Points, in no order, along strands that fork and pass close to each other.
Points whose rows are less than 70.9 apart are linked; no others are. Some points are linked to none.
j_563: [-10   6  -3  -7 -30   6  17  -6 -10 -22  10 -32   1   3  29  14  29   7
  -6 -14 -11 -27  -7  -7  11  -2]
j_350: [-21  19  -7 -22   5  10  24  -9  10 -23   4 -14  -6  -3  31  21  17  19
  -3  -5  -5 -14 -20 -12   2  -2]
j_742: [  2  25   8 -20 -35  -1 -23 -16  10 -38 -10 -17 -12  25  42   7  22 -41
  -1   3 -31 -23 -30   0  21 -43]
j_619: [-19   4  -8  22 -17   4  -1   1 -46  -6  49  18  20  30 -10 -16  -8  31
  -7 -20   7   1  -1  -1 -25   8]
j_783: [  6   7 -10  44  28  -9   6   2  24  16 -29  18 -33 -24 -21  -6 -39  -9
  17  -4  10   1 -23   7 -12  -1]
j_895: [-22 -10 -11  41  -2   1 -24  13 -41  20  34  18  16  22 -41 -14  -7  23
  28 -36  27  15  15 -18 -26  28]
j_60: [-15   5   0  -9   0   8  -2  -2  -8 -14  26   7  -4  16  23   1   5  40
   3 -33  21  -9 -19   5  -5  30]
j_651: [ -9  29  -5  41  33 -11   3   0  15   1  11  13   2 -30  -3  -7 -28   6
   3   5 -10  14   8  -8 -16  -3]
j_958: [  4 -21  -6  -2 -52   2   0  28 -37  -8  40 -15  10  15  13 -17  31  16
   9 -29  -8 -33   9  -2  10  21]
j_985: [ -6   0   2 -34 -16 -26 -43   7 -11 -37   3  -3  39   3   6 -24   4 -19
  18  -1  -1  -5  -9  14 -12   5]
j_685: [-40  26 -21  10   7   0  41 -17   5  -9  20 -14   7  -9  -1   6   3  14
 -18   0 -11  -6  17 -32  -6  -5]
j_247: [ 33  15  -1 -18  38  11   5 -27   8 -12  -2   6 -13   6  16  30  18   4
 -28  18  -7  16 -12   6  20 -29]
j_822: [  2  13   3  47  18  11  36  -1   3  24 -24  13 -20 -47 -15  -4 -12   5
 -30  -2  33  12  18   1  55   6]
j_103: [  9   2  -7  28 -15  11  46 -15 -22   0  26 -26  -1   6  13  12  14  29
 -37   1  -2   1   3   1  30 -30]
j_265: [-32   4  -3 -37 -13 -11 -11   0  17 -27   0 -18  32 -19  10  -3  25 -13
  21  -5 -16 -22  12 -15 -12  12]
j_778: [ -4  25   8  10 -38  -8  -3  -1  -6 -40  21 -13  -7  24  36  -2  -4   2
  -5 -13 -19 -11 -34  12  -7 -29]
j_33: [-25  -1  -2 -33  12 -29 -45  -8  27 -17 -21  -5  38 -12 -15  -3   2 -10
  34  11   2  12 -14  -8 -30  16]
j_644: [ -4  28   1 -10  19   4  -8 -20  21 -24  14   4 -11   6  54  15  -4  13
 -13   7 -15  -9 -39   3  19 -39]
j_420: [ 46  -2  10  -5  27   4 -43 -15  10 -15  15   6 -14  34   1  -3  -9 -26
 -15  21  -9   7   2  18  -3 -17]
j_24: [-17  -3 -11   2  34  14   0 -21  19  18 -54  32 -45  -7 -15  12 -30 -31
  14  16  31   0 -22   5 -11  -4]
j_192: [ 49  15  -1 -49  -1   2 -16  -7  22 -31  -1  -6 -13  14  37  24  29 -18
  -4  -4 -24   5 -34  10  39 -33]
j_124: [  4  14 -10 -32   6   2   1 -27  31 -11  -4  -9   0  -8  34  23  31 -23
  -5  11 -46   2   4 -10  19 -26]
j_384: [-17  28   0 -27  26  21  42  -8 -10  -8  -3   1 -12 -10  21  38  11  34
 -22  -3  13  10 -15 -10  11  -9]
j_858: [  6  13  -7 -38   8 -29 -49  -2  37 -18  -8   3  27 -17  27  -9   9 -35
  31   8 -40   5  -6  -6   1 -10]
j_185: [-28  10  -6  -2 -29 -17 -23   4 -32 -41  40  -8  34  16  -7  -7   2   7
  18 -19   9   0  -2  -2 -33   1]
j_823: [ 28 -39   0  31   1   4  -9   2 -31  20 -16  17  -9  29 -18  -4 -21   0
   0   8   4  11 -22  22 -12  23]
j_108: [ 19  11   5  23  28  11  17  -6  10   0  12  -2 -13 -10  26   1  -3  29
 -23  -4  13   3  -6  20  26 -11]
j_511: [ -4  -5   9  11  30  -3 -43  -7  16  -9  20  -8  15 -13  21  -7   3 -14
  19  15 -15  -7  22  15 -15   3]
j_748: [-28 -10  -7   7   5  -6  13   7  22  20  -1 -27  10 -13 -34   7   3  -1
  21   1   3   4  39 -22 -35  30]
j_615: [-24  -5  12 -39  42  -5 -17  -3  52  16 -25   3  -2 -16  27  15  -7  12
  19  12 -12  12 -18 -17  -7   0]
j_156: [ 44 -12  26 -14  11  21   1  -7 -18  -7  16   7 -25  33  16   2  -2  12
 -30  10  16  13 -13  38  18 -21]
j_587: [  9 -12  -5  -2  26  13  26 -17 -12  10 -38   6  -8   3 -27  22  -2   0
 -13  20  -4  10   4   1 -15  19]
j_409: [ 72 -25   3 -19  -4  -3   2  -2  -4  -8 -14   1  -8  24  -4  10  16  -1
 -20  14 -19  23 -14  20  20  -5]
j_75: [-28   3 -17  27  -7  -1  -2   9 -32  -5  57   9   7  24 -24 -15   7  25
  11 -38  19   1  18 -29 -19  26]
j_564: [-11  36  -8   6  30   0  47 -16  35  19 -14  20  -9 -40 -12   7  -9  10
 -34  12   5  22   9 -19  28 -27]
j_21: [ 23  -9  22 -11 -58 -25 -29  45 -48 -11  29   6  34  13  -1 -35  -6 -23
  12   4 -12  -3   7  17  -5 -25]
j_52: [-33  -5  -2 -27 -10 -11   0  16  31   7   0 -14  -2   4 -25  -9   0  31
  30 -32  32  11  -4 -26 -41  42]
j_994: [ 46  26   6  -9  51  16   8 -21   3  -2 -11  18 -24  -9   3  28  10  10
 -31   8  24  21 -18  11  47 -31]
j_212: [ 61 -17  -6   6   4 -14 -28  -2  10  -8 -15   1   0  15 -21   5   2 -39
  -1  22 -37  13   7   7  -4   1]
j_700: [ 10  16  -7 -12 -25 -28  -7  13  18 -29  13 -10  27 -13  21 -11   2  -7
  20  -7 -39   2 -11  -9  -8   0]
j_633: [ -7   6  -4   8  17  -6  -1 -12 -13  -9   9   9  19   8  -9   2  -5   2
 -15  17 -11  -1  11   4 -26   6]
j_759: [ 38   4  18 -29 -25  -7 -37   2  14 -32  30  -2  -5  16  19 -21   6 -56
  -1  10 -40  -2   8  18  16 -51]
j_559: [-20  18  -7  44  25  17  20   2 -10  17   8  12 -10 -33  -7 -12 -15   9
 -28  -5  28   2  31  -8  33  17]
j_581: [ -3 -18  19  -9 -82   7  -4  26 -47  -4  26 -18  -2  31  21 -22  22   1
   2 -30   3 -35 -10   4  14  -9]
j_872: [  7 -31  -7  25 -32  -5   2  29 -31  12  41 -18  18  14  -4 -18  26  19
   5  -4 -11 -15  23 -23   1  31]
j_202: [-29   1   8 -48  12   3   5   2  23  -3 -12 -16   8  -9   8  12  19  25
  12 -10  21  -6  -4 -15 -20  34]
j_90: [-41   3 -16  48  23  -2 -17  -1 -16  21 -12  18  -6 -20 -41  -8 -34  -6
  37 -16  44   2   4  -4 -35  17]
j_241: [  2  -2  -4  -5  10  24  53  -3 -20  23 -20   6  -4   1 -13  29   3  39
 -21  -5  21  17   1  -7  12  18]
j_622: [ -1 -12  -6  -9 -11  19  38  11 -12   5  14 -21  -1  -1   7  16  30  36
  -5 -21   8  -9   9 -12  11  31]
j_193: [ 20 -17  -6   2  15  14  41 -14  -1  12 -10 -25   8 -11  -1  27  29   2
 -19  21 -20  13  28  -2  25  -3]
j_717: [-16 -18  10 -20 -91  -3 -26  31 -66   3  36   3  30  27   2 -36   8  -3
  11 -23   2 -25  -7  -4   8  -8]
j_568: [-27  31  -5   7  19  -1  49 -10  30  18   5  -3  -3 -28 -12   8 -16  18
 -22   3   2  13  26 -31   1 -11]
j_601: [ 48 -19  16 -55 -41  -4 -10   9 -35 -25  -5   6   4  35   5 -10  15 -30
 -23  18 -11 -10  -6  23  29 -24]
j_979: [-46  12   4 -12  47  -4 -12  -8  40  19 -12  15   3 -23   5   5 -18  15
  11  15   5  -2  -3 -24 -17  -1]
j_179: [ 36  -8  18  27  28   5 -24  -7 -15   3  24   4  -7  20 -12  -9 -12 -23
 -18  29 -12  11  19  23  -4 -24]
j_121: [ 38   1   7  50  29   6   7 -14   5  16   7   4 -14  -9   1  -5  -3  14
 -31  15   7   4  15  25  43 -27]
j_224: [-16   8  -4  11  20 -10   0   0  43  20 -22  -8   4 -19 -22  13 -23 -15
  24  17 -17  18   9 -17 -40  -3]
j_451: [-49   6  20 -27  31  -4 -15  -4  62  48 -38   8 -18 -13  -5  12 -36   5
  18  16  17  -1  -4 -23 -20 -11]
j_290: [-18  23  -7   1 -12  -7   3 -20   1 -33  16  -8  14   5  18   9  12 -14
  -8  11 -39  -9  -1 -10  -7 -26]
j_880: [ 35  12  -5 -63 -20  -9   2  -1   1 -31 -27  -4   5   1  32  23  26 -25
  -1  -2 -21  -4 -32   5  27 -18]
j_41: [  5   4  -9  24   0  20  36  -7 -37  23  -9  29  -2  -1 -19  -1 -10  37
 -36 -12  26  11  -1   2  22  13]
j_973: [-15  -1  -2  42  11  21  25   9  -1  36 -35  19 -39 -32 -13   2 -20  -2
 -10 -14  48  -4   7   2  29  24]
j_340: [-12  -6  -4  11  23  23  40  -4   2  14  16 -22  -5 -17  11  10  11  24
  -8  -6  11  -4  27  -7  23  24]
j_567: [-27  -6   5 -23  15 -23 -27  -4  53  12 -31  -1  13 -13 -14   5 -15 -20
  38  16 -12  20  -4 -15 -40   7]
j_205: [-30  11  -5  14 -32   0   1  -1 -33 -28  35 -11  12  27  10   1   5  17
  -1 -21  -6 -17  -4  -5 -19   4]
j_392: [-30  -2  -2  20  30  18  20   2  50  46 -39   5 -45 -33  -9  15 -25 -23
  24   7  25  -8   3   1   0  -6]
j_665: [  0 -25   4   4 -48 -15 -46  33 -46  -2  45   1  39  17 -15 -30   9  16
  30 -31  10   2   4  -6 -16  21]
j_708: [  2   4   7 -10 -34  -1  -5  -5 -22 -34  13  -7  11  27   8   4  18 -30
 -21  16 -37 -15   6   5  -5 -36]
j_435: [ -5 -21 -10   5  -9  22  27  10 -30  24  23   6  -7  24  -8   2  16  46
  -4 -42  21   0   8 -17   6  44]
j_611: [  0 -43  -7  24   7  22   7  -4 -25  32 -15  -5  -5   5  -9   7   8  11
   3   5  17 -11   8  10  -2  48]
j_903: [ 26  15  25 -20 -59   2   0  -3 -12 -30 -21 -22 -21  29  27   3  13 -46
  -9  -6 -20 -17 -27  17  31 -54]
j_688: [ 12 -16  -4  -7  15 -16 -16   0  18  -3 -31   4   2   7  -1  -6 -20  -4
  21  -5  11  16 -23  13 -31  33]
j_155: [ 42 -25  11  -3 -32 -19 -31  34 -31  -4  11   1  33   7 -10 -30   5 -27
  10  23 -26  -4  17  22  -4  -9]
j_45: [  5   9 -14  38 -15  12  42  -5 -34   6  33   9  -3   5  -4   0  -1  40
 -36 -11  11   0   3   0  24  -7]
j_498: [-58  20   1 -10  29  -8 -12  -6  19  -6  26   3  10 -15   1  -8 -15  25
  14  -6  16  -9  -5 -29 -21   2]
j_177: [ 14  14 -11  33   3   1  32 -24   7  -9  27 -22   5  -7  12   5   3   9
 -28   8 -24   5   9   7  29 -41]
j_912: [-52  20   4  27  38   3   1   9  35  37  -4   9 -18 -44 -12 -11 -29  -8
  13   1  32  -2  24 -22  -3  15]
j_239: [ -2 -36 -10  22 -23 -18 -32  22 -24  13  -1  -2  28   4 -42  -7   0   6
  43 -24  13  11   4  -5 -41  40]
j_565: [ 21 -26  18 -10 -68   1   8  29 -26  -2  16 -14   8   3  22 -23  29 -19
  -4   3 -23 -35  16  13  34 -28]
j_342: [  3 -21  38  -7 -76   3  -1  27 -40  -8  20 -18  -2  12  11 -30   6 -43
   1   4 -21 -29   7  16  15 -49]
j_850: [ -6  -3   7 -20 -81 -14 -18  34 -60 -12  18  -8  19  15   0 -44 -10 -30
  20 -21   2 -42  -8   8  15 -39]
j_233: [ 17  -2  -8  62  19   3  13   1   1  21 -10  13 -19 -18 -20 -10 -27  11
  -5   3  11   4  -1  12   3  12]
j_598: [ 49   8  14 -37 -31   5  -7  -8  -1 -30   2 -22 -20  26  26  19  36 -34
 -16  -2 -21  -2 -20  15  37 -57]
j_506: [ 16   5  -8  16  23  14  22 -23 -21  12 -25  33  -8   5 -24   7 -12  13
 -34  14  11  15   2   7  12   3]
j_291: [-51  35  11  -8   1   2  18  18  38  44 -21  14 -32  -4 -37  -8 -36  13
  -1 -13  49   6  11 -21 -16  11]
j_758: [ 40 -37   4   2 -39   8  18   9 -37  21   5 -10   9  20   0  -1  31  27
 -26  20 -16   6  -9  14  23  -4]
j_834: [-25  19   4  -4  49  10   7  -9  35  30 -37  28 -27 -37  -2  13 -20 -10
 -14  21  23   9   6 -16  22  -6]
j_366: [  7 -13  10  -4 -61 -26 -35  33 -44 -22  44   2  36  25   2 -25 -12   2
  21 -21 -10   4  -9  11 -18  -6]
j_9: [-14 -10  -7  18  21  13  29  -4  16  22  -3 -28   4 -23  -4   2   0   3
   3   1  -3   2  40 -17  -5  30]
j_575: [ 18  14   8  -6   1  13  23 -25 -11 -21   8 -11 -12  14  30  33  24   7
 -28   5  -8  -4 -15  17  25 -40]
j_49: [-24  19 -16 -17  21  -6 -11 -25  27 -11   8   3  16  -4  19   9  12 -22
  -2  19 -45   7   9 -17 -10 -22]
j_238: [  5 -40 -14  39 -19 -10   4  20 -22  26 -16  -1   3   7 -37  -7 -14  11
  23  -3  -4   6  -1  -8 -30  34]
j_234: [-21  -6 -18  49   5  -8  -7   7 -33  20   3  20  10  -4 -48   1 -30  15
  25 -19  24  16  10 -14 -42  23]
j_245: [ 11 -16  -3  -7 -26 -20 -20   0 -36 -14   1  11  32  27  -9 -14  -2   7
  -2   8  -6  11  -5  11 -25  20]
j_275: [ 23 -16   2  -9  -2   7  20   4 -17   0  -4  -7   1   6  12   9  12  28
 -13   0  -2  -5   0  14   5  21]
j_95: [ 11  16  -6  21  44  -3  -4 -19  34  10 -17  16 -11 -18  -7   3 -20  -6
  -7  18 -20  22   3  -1  -4 -14]
j_163: [-12  27   0   9  21 -14  13  10  35  25 -30  23 -20 -19 -17  -3 -45  10
  10   0  16  19 -24  -8 -19   5]
j_453: [-12  26   5   9 -30  16  20 -20 -17 -25  -7 -38 -14  16  39  33  32  -1
 -19  -2  -8 -24 -25   7  18 -35]
j_401: [ -6  12  -3  27  16   6  31 -11  22  25 -55  32 -49 -35 -30  13 -18 -33
 -17  12  27   9   0  -1  28 -19]
j_496: [-22   7  -8 -20 -19 -12  15  11  16 -16  20 -18   1   2 -11  -8  14  21
  17 -33   0  -1   0 -33 -25  34]
j_287: [ 16   8   0  10  42  19  15 -17  37   7  10  -8 -12 -30  30  11  13  20
 -10   5  -9  10   2   8  35 -23]
j_946: [ 14  -6   4 -44 -37   6  14   9 -38 -29  -7 -10   7  19  32  20  29   5
  -5 -18   0 -10 -28  17  18   0]
j_203: [-11 -29  -5  15  -4  -4  -8   1 -29   6  -4 -15  33  -6 -22  -8  17 -10
  11  18 -11  -6  33  -9 -17  34]
j_183: [ 56 -26   8  30   9   0  12 -14  -9  14  11  -7  -3  10 -13  -2   7  11
 -38  27 -10   9  14  18  29 -33]
j_286: [  3 -12  -6 -15   8   9  28  -1  15  12 -10 -32  13 -27   6  21  28  -1
   3   4 -25  -4  33  -9   8  18]
j_55: [  0  -7  -4  -7  -8 -28 -44   2 -16 -25  -3   4  40  11 -15 -13 -16  -4
  28  -1  10  20 -15  16 -33  24]
j_62: [ 10 -35   4  32 -19   4 -17  25 -35  27  35  -1  13  19 -12 -16   1  26
   8  -9   0   0  11   3 -14  33]
j_632: [-28  12  -7  21  12  14  38  13  -6  24  13  13 -27  -2 -30 -13  -9  31
  -6 -36  42   3  26 -27  17  35]
j_382: [ 19  -1  -9 -31 -48 -20  -8  24 -32 -21   0   3  34   4   6 -28   9 -21
   3  -5 -22 -26  -3  16  10  -3]
j_806: [-15   5  -2   4  42  15  -2 -14  -2  15 -38  35 -23 -10  -8   5 -26   2
  -2   1  42   2 -16  12   0  23]
j_906: [  1 -19 -15  49  -3   6  24  11 -15  35  -9   8 -14   1 -33  -5 -23  30
   4  -9  14   7   3  -6  -9  31]
j_364: [ 14   3  19  -6 -62   2  -1   9 -22 -33  -2 -23 -11  31  33  -6   8 -11
  -4 -15 -14 -18 -28  19  13 -29]
j_333: [ -7   0  19  11 -40  -9 -29  28 -18 -28  51 -22   8   3  31 -21   6  -8
  17 -25  -8 -26   6  11  -8  -9]
j_144: [ -5 -25  -6  29  22   3 -14  -9  -6  11 -20  -4  13  -3 -24   5  -1 -29
  16  25  -7  -4  27   3 -25  19]
j_961: [ 21  14   1  16  38   8 -28 -10  32  -4  23  -6   2 -12  31  -5  -5 -11
   0  17 -28   7   9  15   2 -18]
j_38: [ 23 -50  -3  11  -7  -5 -27   3 -26  12 -34   6   9  16 -16  -5  -1 -14
  21   7   3   1 -12  26 -20  38]
j_899: [  9 -16  -6  -3   1  -5  10   8  -2   0 -15  -2   8   1  -5   0  -4  18
  10 -11   6   6  -5   9 -21  37]
j_746: [  2  19  -3  -1  19  -1  27   4  35   8  -8  11 -16 -19  -1   3 -24  36
  -5  -9  10  15 -13  -7  -8  14]
j_937: [ 60 -24  11  -7 -14  -8 -22  12  -1  -3  11  -5  10  11  -2 -15  14 -39
  -8  26 -40  -4  25  14  13 -18]
j_269: [-33  13  11   3  36   7   2  -2  58  45 -53  30 -53 -36  -8  14 -27 -28
   7  17  20   5  -2 -16  24 -23]
j_96: [ 27  13  -1 -28  32   3 -49 -30  43  -6  25  12 -14  11  29  13  16 -24
 -12  12 -38  10 -13 -14  21 -32]
j_642: [-27 -15  -7  -5  17  16  17 -12  -7  20 -46  27 -10   8 -29  12 -23   9
   6 -10  50   6 -17   7 -25  34]
j_271: [-31  16 -19  23   6  11  38   1 -12   2  39  -6 -15   2 -10  -9   1  30
 -12 -23  23  -1  34 -40   9  28]
j_923: [ -4  36 -12  34  21  -9  19 -16   9  -8  23   9   5 -19   5  -3 -15   9
 -21  13 -21   8   4  -6   5 -27]
j_116: [-54  14   9 -20  27   9  10   6  64  52 -19 -21 -11 -18 -10  14 -21   4
  15  10  23   1  26 -23 -19   6]
j_846: [-19 -23  -9 -18 -31  -9 -14  16 -22  -7   8 -17  39  -7 -23 -18  32  -6
  19 -12  -3 -22  27  -8 -10  36]
j_316: [ 20  10  -7  -7  30 -18 -45 -12  32  -6  -4  13  13  -6   3  -1   0 -37
  20  17 -49  19   5  -6 -18 -12]
j_770: [  1  11 -13  -5  39  -5   3 -14  56  30 -38  10 -20  -7 -21  19 -19 -23
   7  22 -23  23   3 -16 -16 -10]
j_484: [ 39  -8   6 -38 -59 -12 -12  22 -43 -18  -1   8  12  23   1 -38  -2 -38
  -2  14 -20 -21   1  16  24 -37]
j_584: [-13  28 -11 -31 -36  -8 -10 -14   8 -26 -18 -13  11  -4  33   1  28 -43
   7  -8 -40 -27 -17  -7  20 -29]
j_161: [-15   8 -16 -13 -26 -28 -11  22   1 -22  27  -9  27   4 -24 -17   6  20
  38 -35   1  15  -4 -29 -36  31]
j_817: [-39  14  -5 -22   9 -17  -4  -7  30 -12   6  -6  25 -16   2   8   8  -5
  11  14 -22   4   6 -21 -34   0]
j_965: [-21 -11   0 -47 -10  -8  -8   9  29  -3 -25 -17  23  -9 -14  -6   5   6
  32 -18  20   2  -3  -8 -28  42]
j_210: [ -1  15   9   2  12  15  -2  -5  -8 -15  24  10  -8  10  34  -5  -8  32
 -18  -5  18  -6 -15  30   2   6]
j_875: [-27   1  -1  29  30  15  20   3  22  37 -24   0 -29 -29 -10   2 -23  -2
  12  -3  36  -4  17  -3  -1  25]
j_750: [-44   2  -8 -26 -24 -14 -23   8   1 -33  20 -17  31 -15 -12 -18  38  -2
  31 -27   6 -21  15 -26 -14  21]
j_141: [ 24   9   8 -28   3   5  -5  -8  -6 -30  12   8  -8  26  34   8  -5  19
 -21   2   9   8 -36  28   3 -10]
j_339: [ 16 -26   2 -31 -49  -8  -5  17 -42 -10 -10   6  29  16   6 -14  30   0
   0   1  -9 -20   5  11  12  24]
j_529: [ 37  20  -4   7  57   4 -15 -26  46  16 -24  26 -34 -10  -7  13  -9 -11
 -15  10  -4  19 -16 -10  23 -23]
j_578: [-50  13  -4  -6  18  15  27   4  11  23   0   4 -13  -5 -25  -3  -4  27
  -9 -23  45   1  21 -28 -12  36]
j_91: [ 53 -19  18 -11   7  19  18   0 -33   6   7  -8 -11  21   9  24  32  22
 -33  10  13  16 -13  34  34 -35]
j_764: [ 31  -6   7 -26  -5   3  -4   1  -3 -20  -3 -12   6   2  23   8  24  -8
  -8   6 -22  -9   1  22  10  -2]
j_873: [-33  -7 -10  12  -3  14  43   5  12  43 -49  10 -38  -8 -36  11 -36 -16
  17  -5  43  -4   2   3 -21   1]
j_670: [-40  20  -7  18  29  -1  -8   2   8  -1  19  23   3 -19 -12 -15 -21  24
   8 -18  31   0   1 -15 -20  25]
j_596: [ 20 -28  18   0 -43   1   3  12 -40  -5  24  -3   5  25  15 -12  10  22
 -16   2 -15  -4  -2  21   3  -8]
j_678: [ 20  17  -3  15  46   4  42 -19  25  22 -31   1 -12 -34 -10  21   7  13
 -25   6  14  22   2  -3  42 -26]
j_839: [-15  11  -8  30  39  14  16 -20  -4  11  -5   3  -1 -26  -3   4 -15 -10
 -25  20   8  -1  32  -3  21   4]
j_552: [  1 -35  -7 -16 -43   3  -8   6 -44   7   3  13  32  29  -9  -6  11  20
  -5 -11   4   3  -5  -1  -6  36]
j_310: [  7   1 -18  -3 -48 -28  -9  31 -23 -21  18 -11  34   2 -13 -16   5   8
  23 -13 -25   0   5 -18 -18  21]
j_908: [ 23   2   2   0  24  14  60  -2  -1  26 -21 -14 -11 -25 -13  32  15  29
 -15  -4  17  24  -1   2  31  -9]
j_436: [ 24  17  20   2   0  -3 -12  -9  14 -33  39  -4 -12  25  30  -6  -5 -17
 -14  13 -24   2 -13  19   2 -54]
j_537: [ 34 -13  -9  -9  -7 -22 -22   1  -9 -16 -19   6  27  14 -23  -7  -1 -27
   8  22 -19  12   9   8 -27  13]
j_902: [ -6  18  -5 -29   2  10  26 -16  19 -18 -13 -25  -3 -10  37  43  36   0
  -2  -1 -24  -1 -19  -9  24 -32]
j_849: [ 25 -41  16  15 -34  -7 -28  31 -34  19  19  -5  26   9  -7 -25   8  -2
  12  15 -15  -9  17  17 -11  20]
j_954: [-14   4 -17  27 -11  -4  27   1  -9 -10  32 -27  13  -8  -4   3  10   8
 -12   1 -23  -4  31 -19  -7   3]
j_88: [ 26 -16  19  14 -11  -1  -4   2 -23 -10  30   1   7  22   7 -13  -2   1
 -22  24 -16  -1  10  17  -2 -23]
j_197: [ -5  -3  -6  13  11   8  41  -6  13  36 -53   6 -23  -8 -39  17 -24  -9
  -1  14  12  11   9  -2 -18   7]
j_362: [-31  -5  -6  19   6  -8   3  16  22  28 -12  -9  -4  -9 -43   3 -22  -3
  36 -11  24   7  16 -17 -52  26]
j_827: [-32   7  -4 -22 -59 -16 -30  12 -40 -39  20 -12  36  16  -4 -18  14  -9
  20 -34  11 -30 -11   0  -7   6]
j_337: [ 74 -21  16 -26 -26   0   3  -5  -7 -18   7 -14 -10  28   3  11  34 -10
 -26  12 -18  13 -12  18  33 -47]
j_501: [ 14  14  -3  -9  48  -7 -33 -16  50   2  13  13  -4 -13  36   4  -4  -6
  -6  12 -35  14 -17  -9   8 -25]
j_526: [-46  39  16  -2   6   5  16  20  31  29 -33  34 -29 -34 -17  -3 -31   9
 -16  -7  49   5   8 -22  13  19]
j_635: [ 27  -2  -2 -15  42  16  -3 -21  10  -1 -27  10 -12   7  -3  26   9 -12
 -14  22  -2  12  -1  -1   4   5]
j_243: [  6  -2   0 -27  26  -8 -26  -3  34 -13 -20   6   3  -6  23   1  -4  -3
  19   6  -6   3 -23   2 -16  17]
j_235: [-53  10  -4  24  35 -12 -27  -1  21  20 -22  16  -7 -19 -29  -5 -39 -12
  39   7  34   5  -4 -13 -36   2]
j_675: [ 16   9   0 -31  61  11  -9 -23  43  21 -40  33 -35  -6  -7  29  -9 -10
  -8  17   4  25 -26 -23  16 -10]
j_528: [ 37 -37   4  30  -7  11  26  -2 -27  32   7 -11  -1   1  -6   1  12  39
 -29  20   5   8   4  17  25  -5]
j_586: [  6  -4   6 -14 -39   4   2  12  -9 -20   6 -28   8  -5  32  -3  28 -19
  -1  -8 -27 -36   7  13  27  -9]
j_585: [-20  13  17 -16 -61  -3 -23  10 -22 -37   1 -24   4  21  34 -18   5 -38
  15 -21  -6 -35 -21  16   5 -22]
j_555: [ 18  -6  40 -19 -31   6 -18  -3  -3 -35  32 -13 -21  32  29 -12   6 -44
 -14   2 -25  -5  -6  23   9 -57]
j_797: [-18  -8   1  28  23   7 -25   4 -15  -1  14   7  12  -1  -6 -14 -13  14
   9 -13  26  -6  11   9 -26  36]
j_731: [ 42  -8  -5  51  35   7  -5  -9  12  14 -15  17 -27  -6 -15  -4 -22  -9
  -9  17   8   5   0  24  20 -13]
j_393: [ 52 -33   7  -1 -11  -5  -8   1 -24   4 -13  13   0  35 -18  -4  -5   6
 -19  19  -5  21 -15  23   2   8]
j_135: [-55  11   2  -5  19   1   3  10  32  32  -7   0 -18   0 -43  -8 -22  14
  21 -17  45   1  17 -23 -38  22]
j_510: [ -3  26 -18 -35 -30 -23 -20   6  18 -27  -4   0  26 -20  26 -19  10 -41
  29  -7 -42 -18  -3  -9   8 -22]
j_336: [ 14 -35  -2  31  17  11   2 -10 -29  19  -8  -5   2  11  -9   3   3  -8
 -13  32   1  -3  24  16   0  19]
j_125: [ -9  28  15  19   0   6  -5 -17   2 -24  35   0 -12  11  32   0  -9   7
 -22   7  -9 -14 -20  12   6 -45]
j_944: [-18  17   6 -21  39  22  29  -7  21  16 -29   7 -17 -27  11  27   1  16
 -18  12  22  17  -4  -9  12  -4]
j_830: [-14  13   4 -33 -51 -22 -37  13 -24 -49  14  -9  30  14  23 -29  -5 -21
  21 -15   6 -23 -24  17  -3 -15]
j_10: [-36   0 -10  16  48  -6 -23 -18  35  18 -34  28 -26 -20 -17   4 -37 -35
  35  16  19  -3 -13  -8 -21 -12]
j_80: [-43 -13  -3   9  32  -6 -37 -15  11   1 -14  -1  10  -8 -29  -4 -14  -1
  29   3  29   5  -8   6 -40  18]
j_607: [-21 -28 -12 -10 -20  -2  -3   4 -16   3  11   3  18  16 -29  -6  17  30
  19 -38  21   0  11 -21 -22  54]
j_661: [  9 -24 -15  42  32  16  26 -16   0  30 -44  12 -43 -21 -24  15 -15 -26
  -5  11  22   2   6   9  27  -7]
j_17: [-21  34  -4   0  42   9  19 -13  37   4  12   8 -14 -31  35  13   1  26
 -16   1  -7  -2 -13 -18  38 -30]
j_893: [-28   7   8 -38  25  15  27  -5  30  17 -19 -11  -3 -17  11  33  12  12
  -1  10   5   9  16 -17 -11  17]
j_324: [ 33  12  -6   7  -6 -27  -1   5  15 -24   5  -7  18   1   5  -7 -12   3
   0   5 -33  21 -12   8 -16  -1]
j_473: [  4 -10   4  27  17  11  -9   5  -2  -4  27 -16   5  -4  17  -8  -1  19
   6  -8   6 -15  16  13  -4  30]
j_812: [ 27 -32 -18  40  32   9   0 -16  14  14 -31   6 -35  -3 -17  13 -15 -30
  16  15   0  -3  -4  17  -4   0]
j_374: [ -8  -4   2  15  -2  -7 -28  12  -6 -18  42 -15  19  -9  19  -9   8   1
  19  -7 -10 -17  15   7 -19  10]
j_576: [ 18   7   4 -37 -13 -10 -29   1   6 -38   2  -1  16  15  35 -10   6 -23
   4   7 -17 -11 -13  18   2  -4]
j_467: [-34  42   3  19  13  -1  21   7  12   7 -13  41 -12 -25 -24 -13 -26  18
 -24  -9  25   9  10 -24   2  11]
j_959: [ -4  -6   4 -26 -42   5   0   4 -31 -22  15  -4   6  31  30   2  11  24
  -2 -40  13 -10 -28  15   3  24]
j_808: [ 47   1   9 -44   7 -11 -42  -5  12 -27   1   6  -6  31  19  -5  -1 -27
  -9  18  -8   8 -20  14   6   0]

A fork is a point with three links. Follow the links from the first point to the second and name the forks in between, in order.
j_567; j_598 -> j_95 > j_41 > j_587 > j_247 > j_563 > j_586 > j_764 > j_576 > j_985 > j_830 > j_364 > j_903
j_197; j_62 -> j_587 > j_247 > j_563 > j_586 > j_764 > j_576 > j_985 > j_245 > j_155
j_563; j_484 -> j_586 > j_764 > j_576 > j_985 > j_245
j_156; j_9 -> j_210 > j_108 > j_121 > j_576 > j_764 > j_275 > j_622
j_899; j_849 -> j_275 > j_764 > j_576 > j_985 > j_245 > j_155
j_10; j_596 -> j_235 > j_830 > j_985 > j_576
j_108; j_155 -> j_121 > j_576 > j_985 > j_245
j_875; j_812 -> j_944 > j_350 > j_563 > j_586 > j_764 > j_576 > j_121 > j_731
j_954; j_830 -> j_41 > j_587 > j_247 > j_563 > j_586 > j_764 > j_576 > j_985
j_290; j_362 -> j_49 > j_350 > j_563 > j_586 > j_764 > j_275 > j_622 > j_9
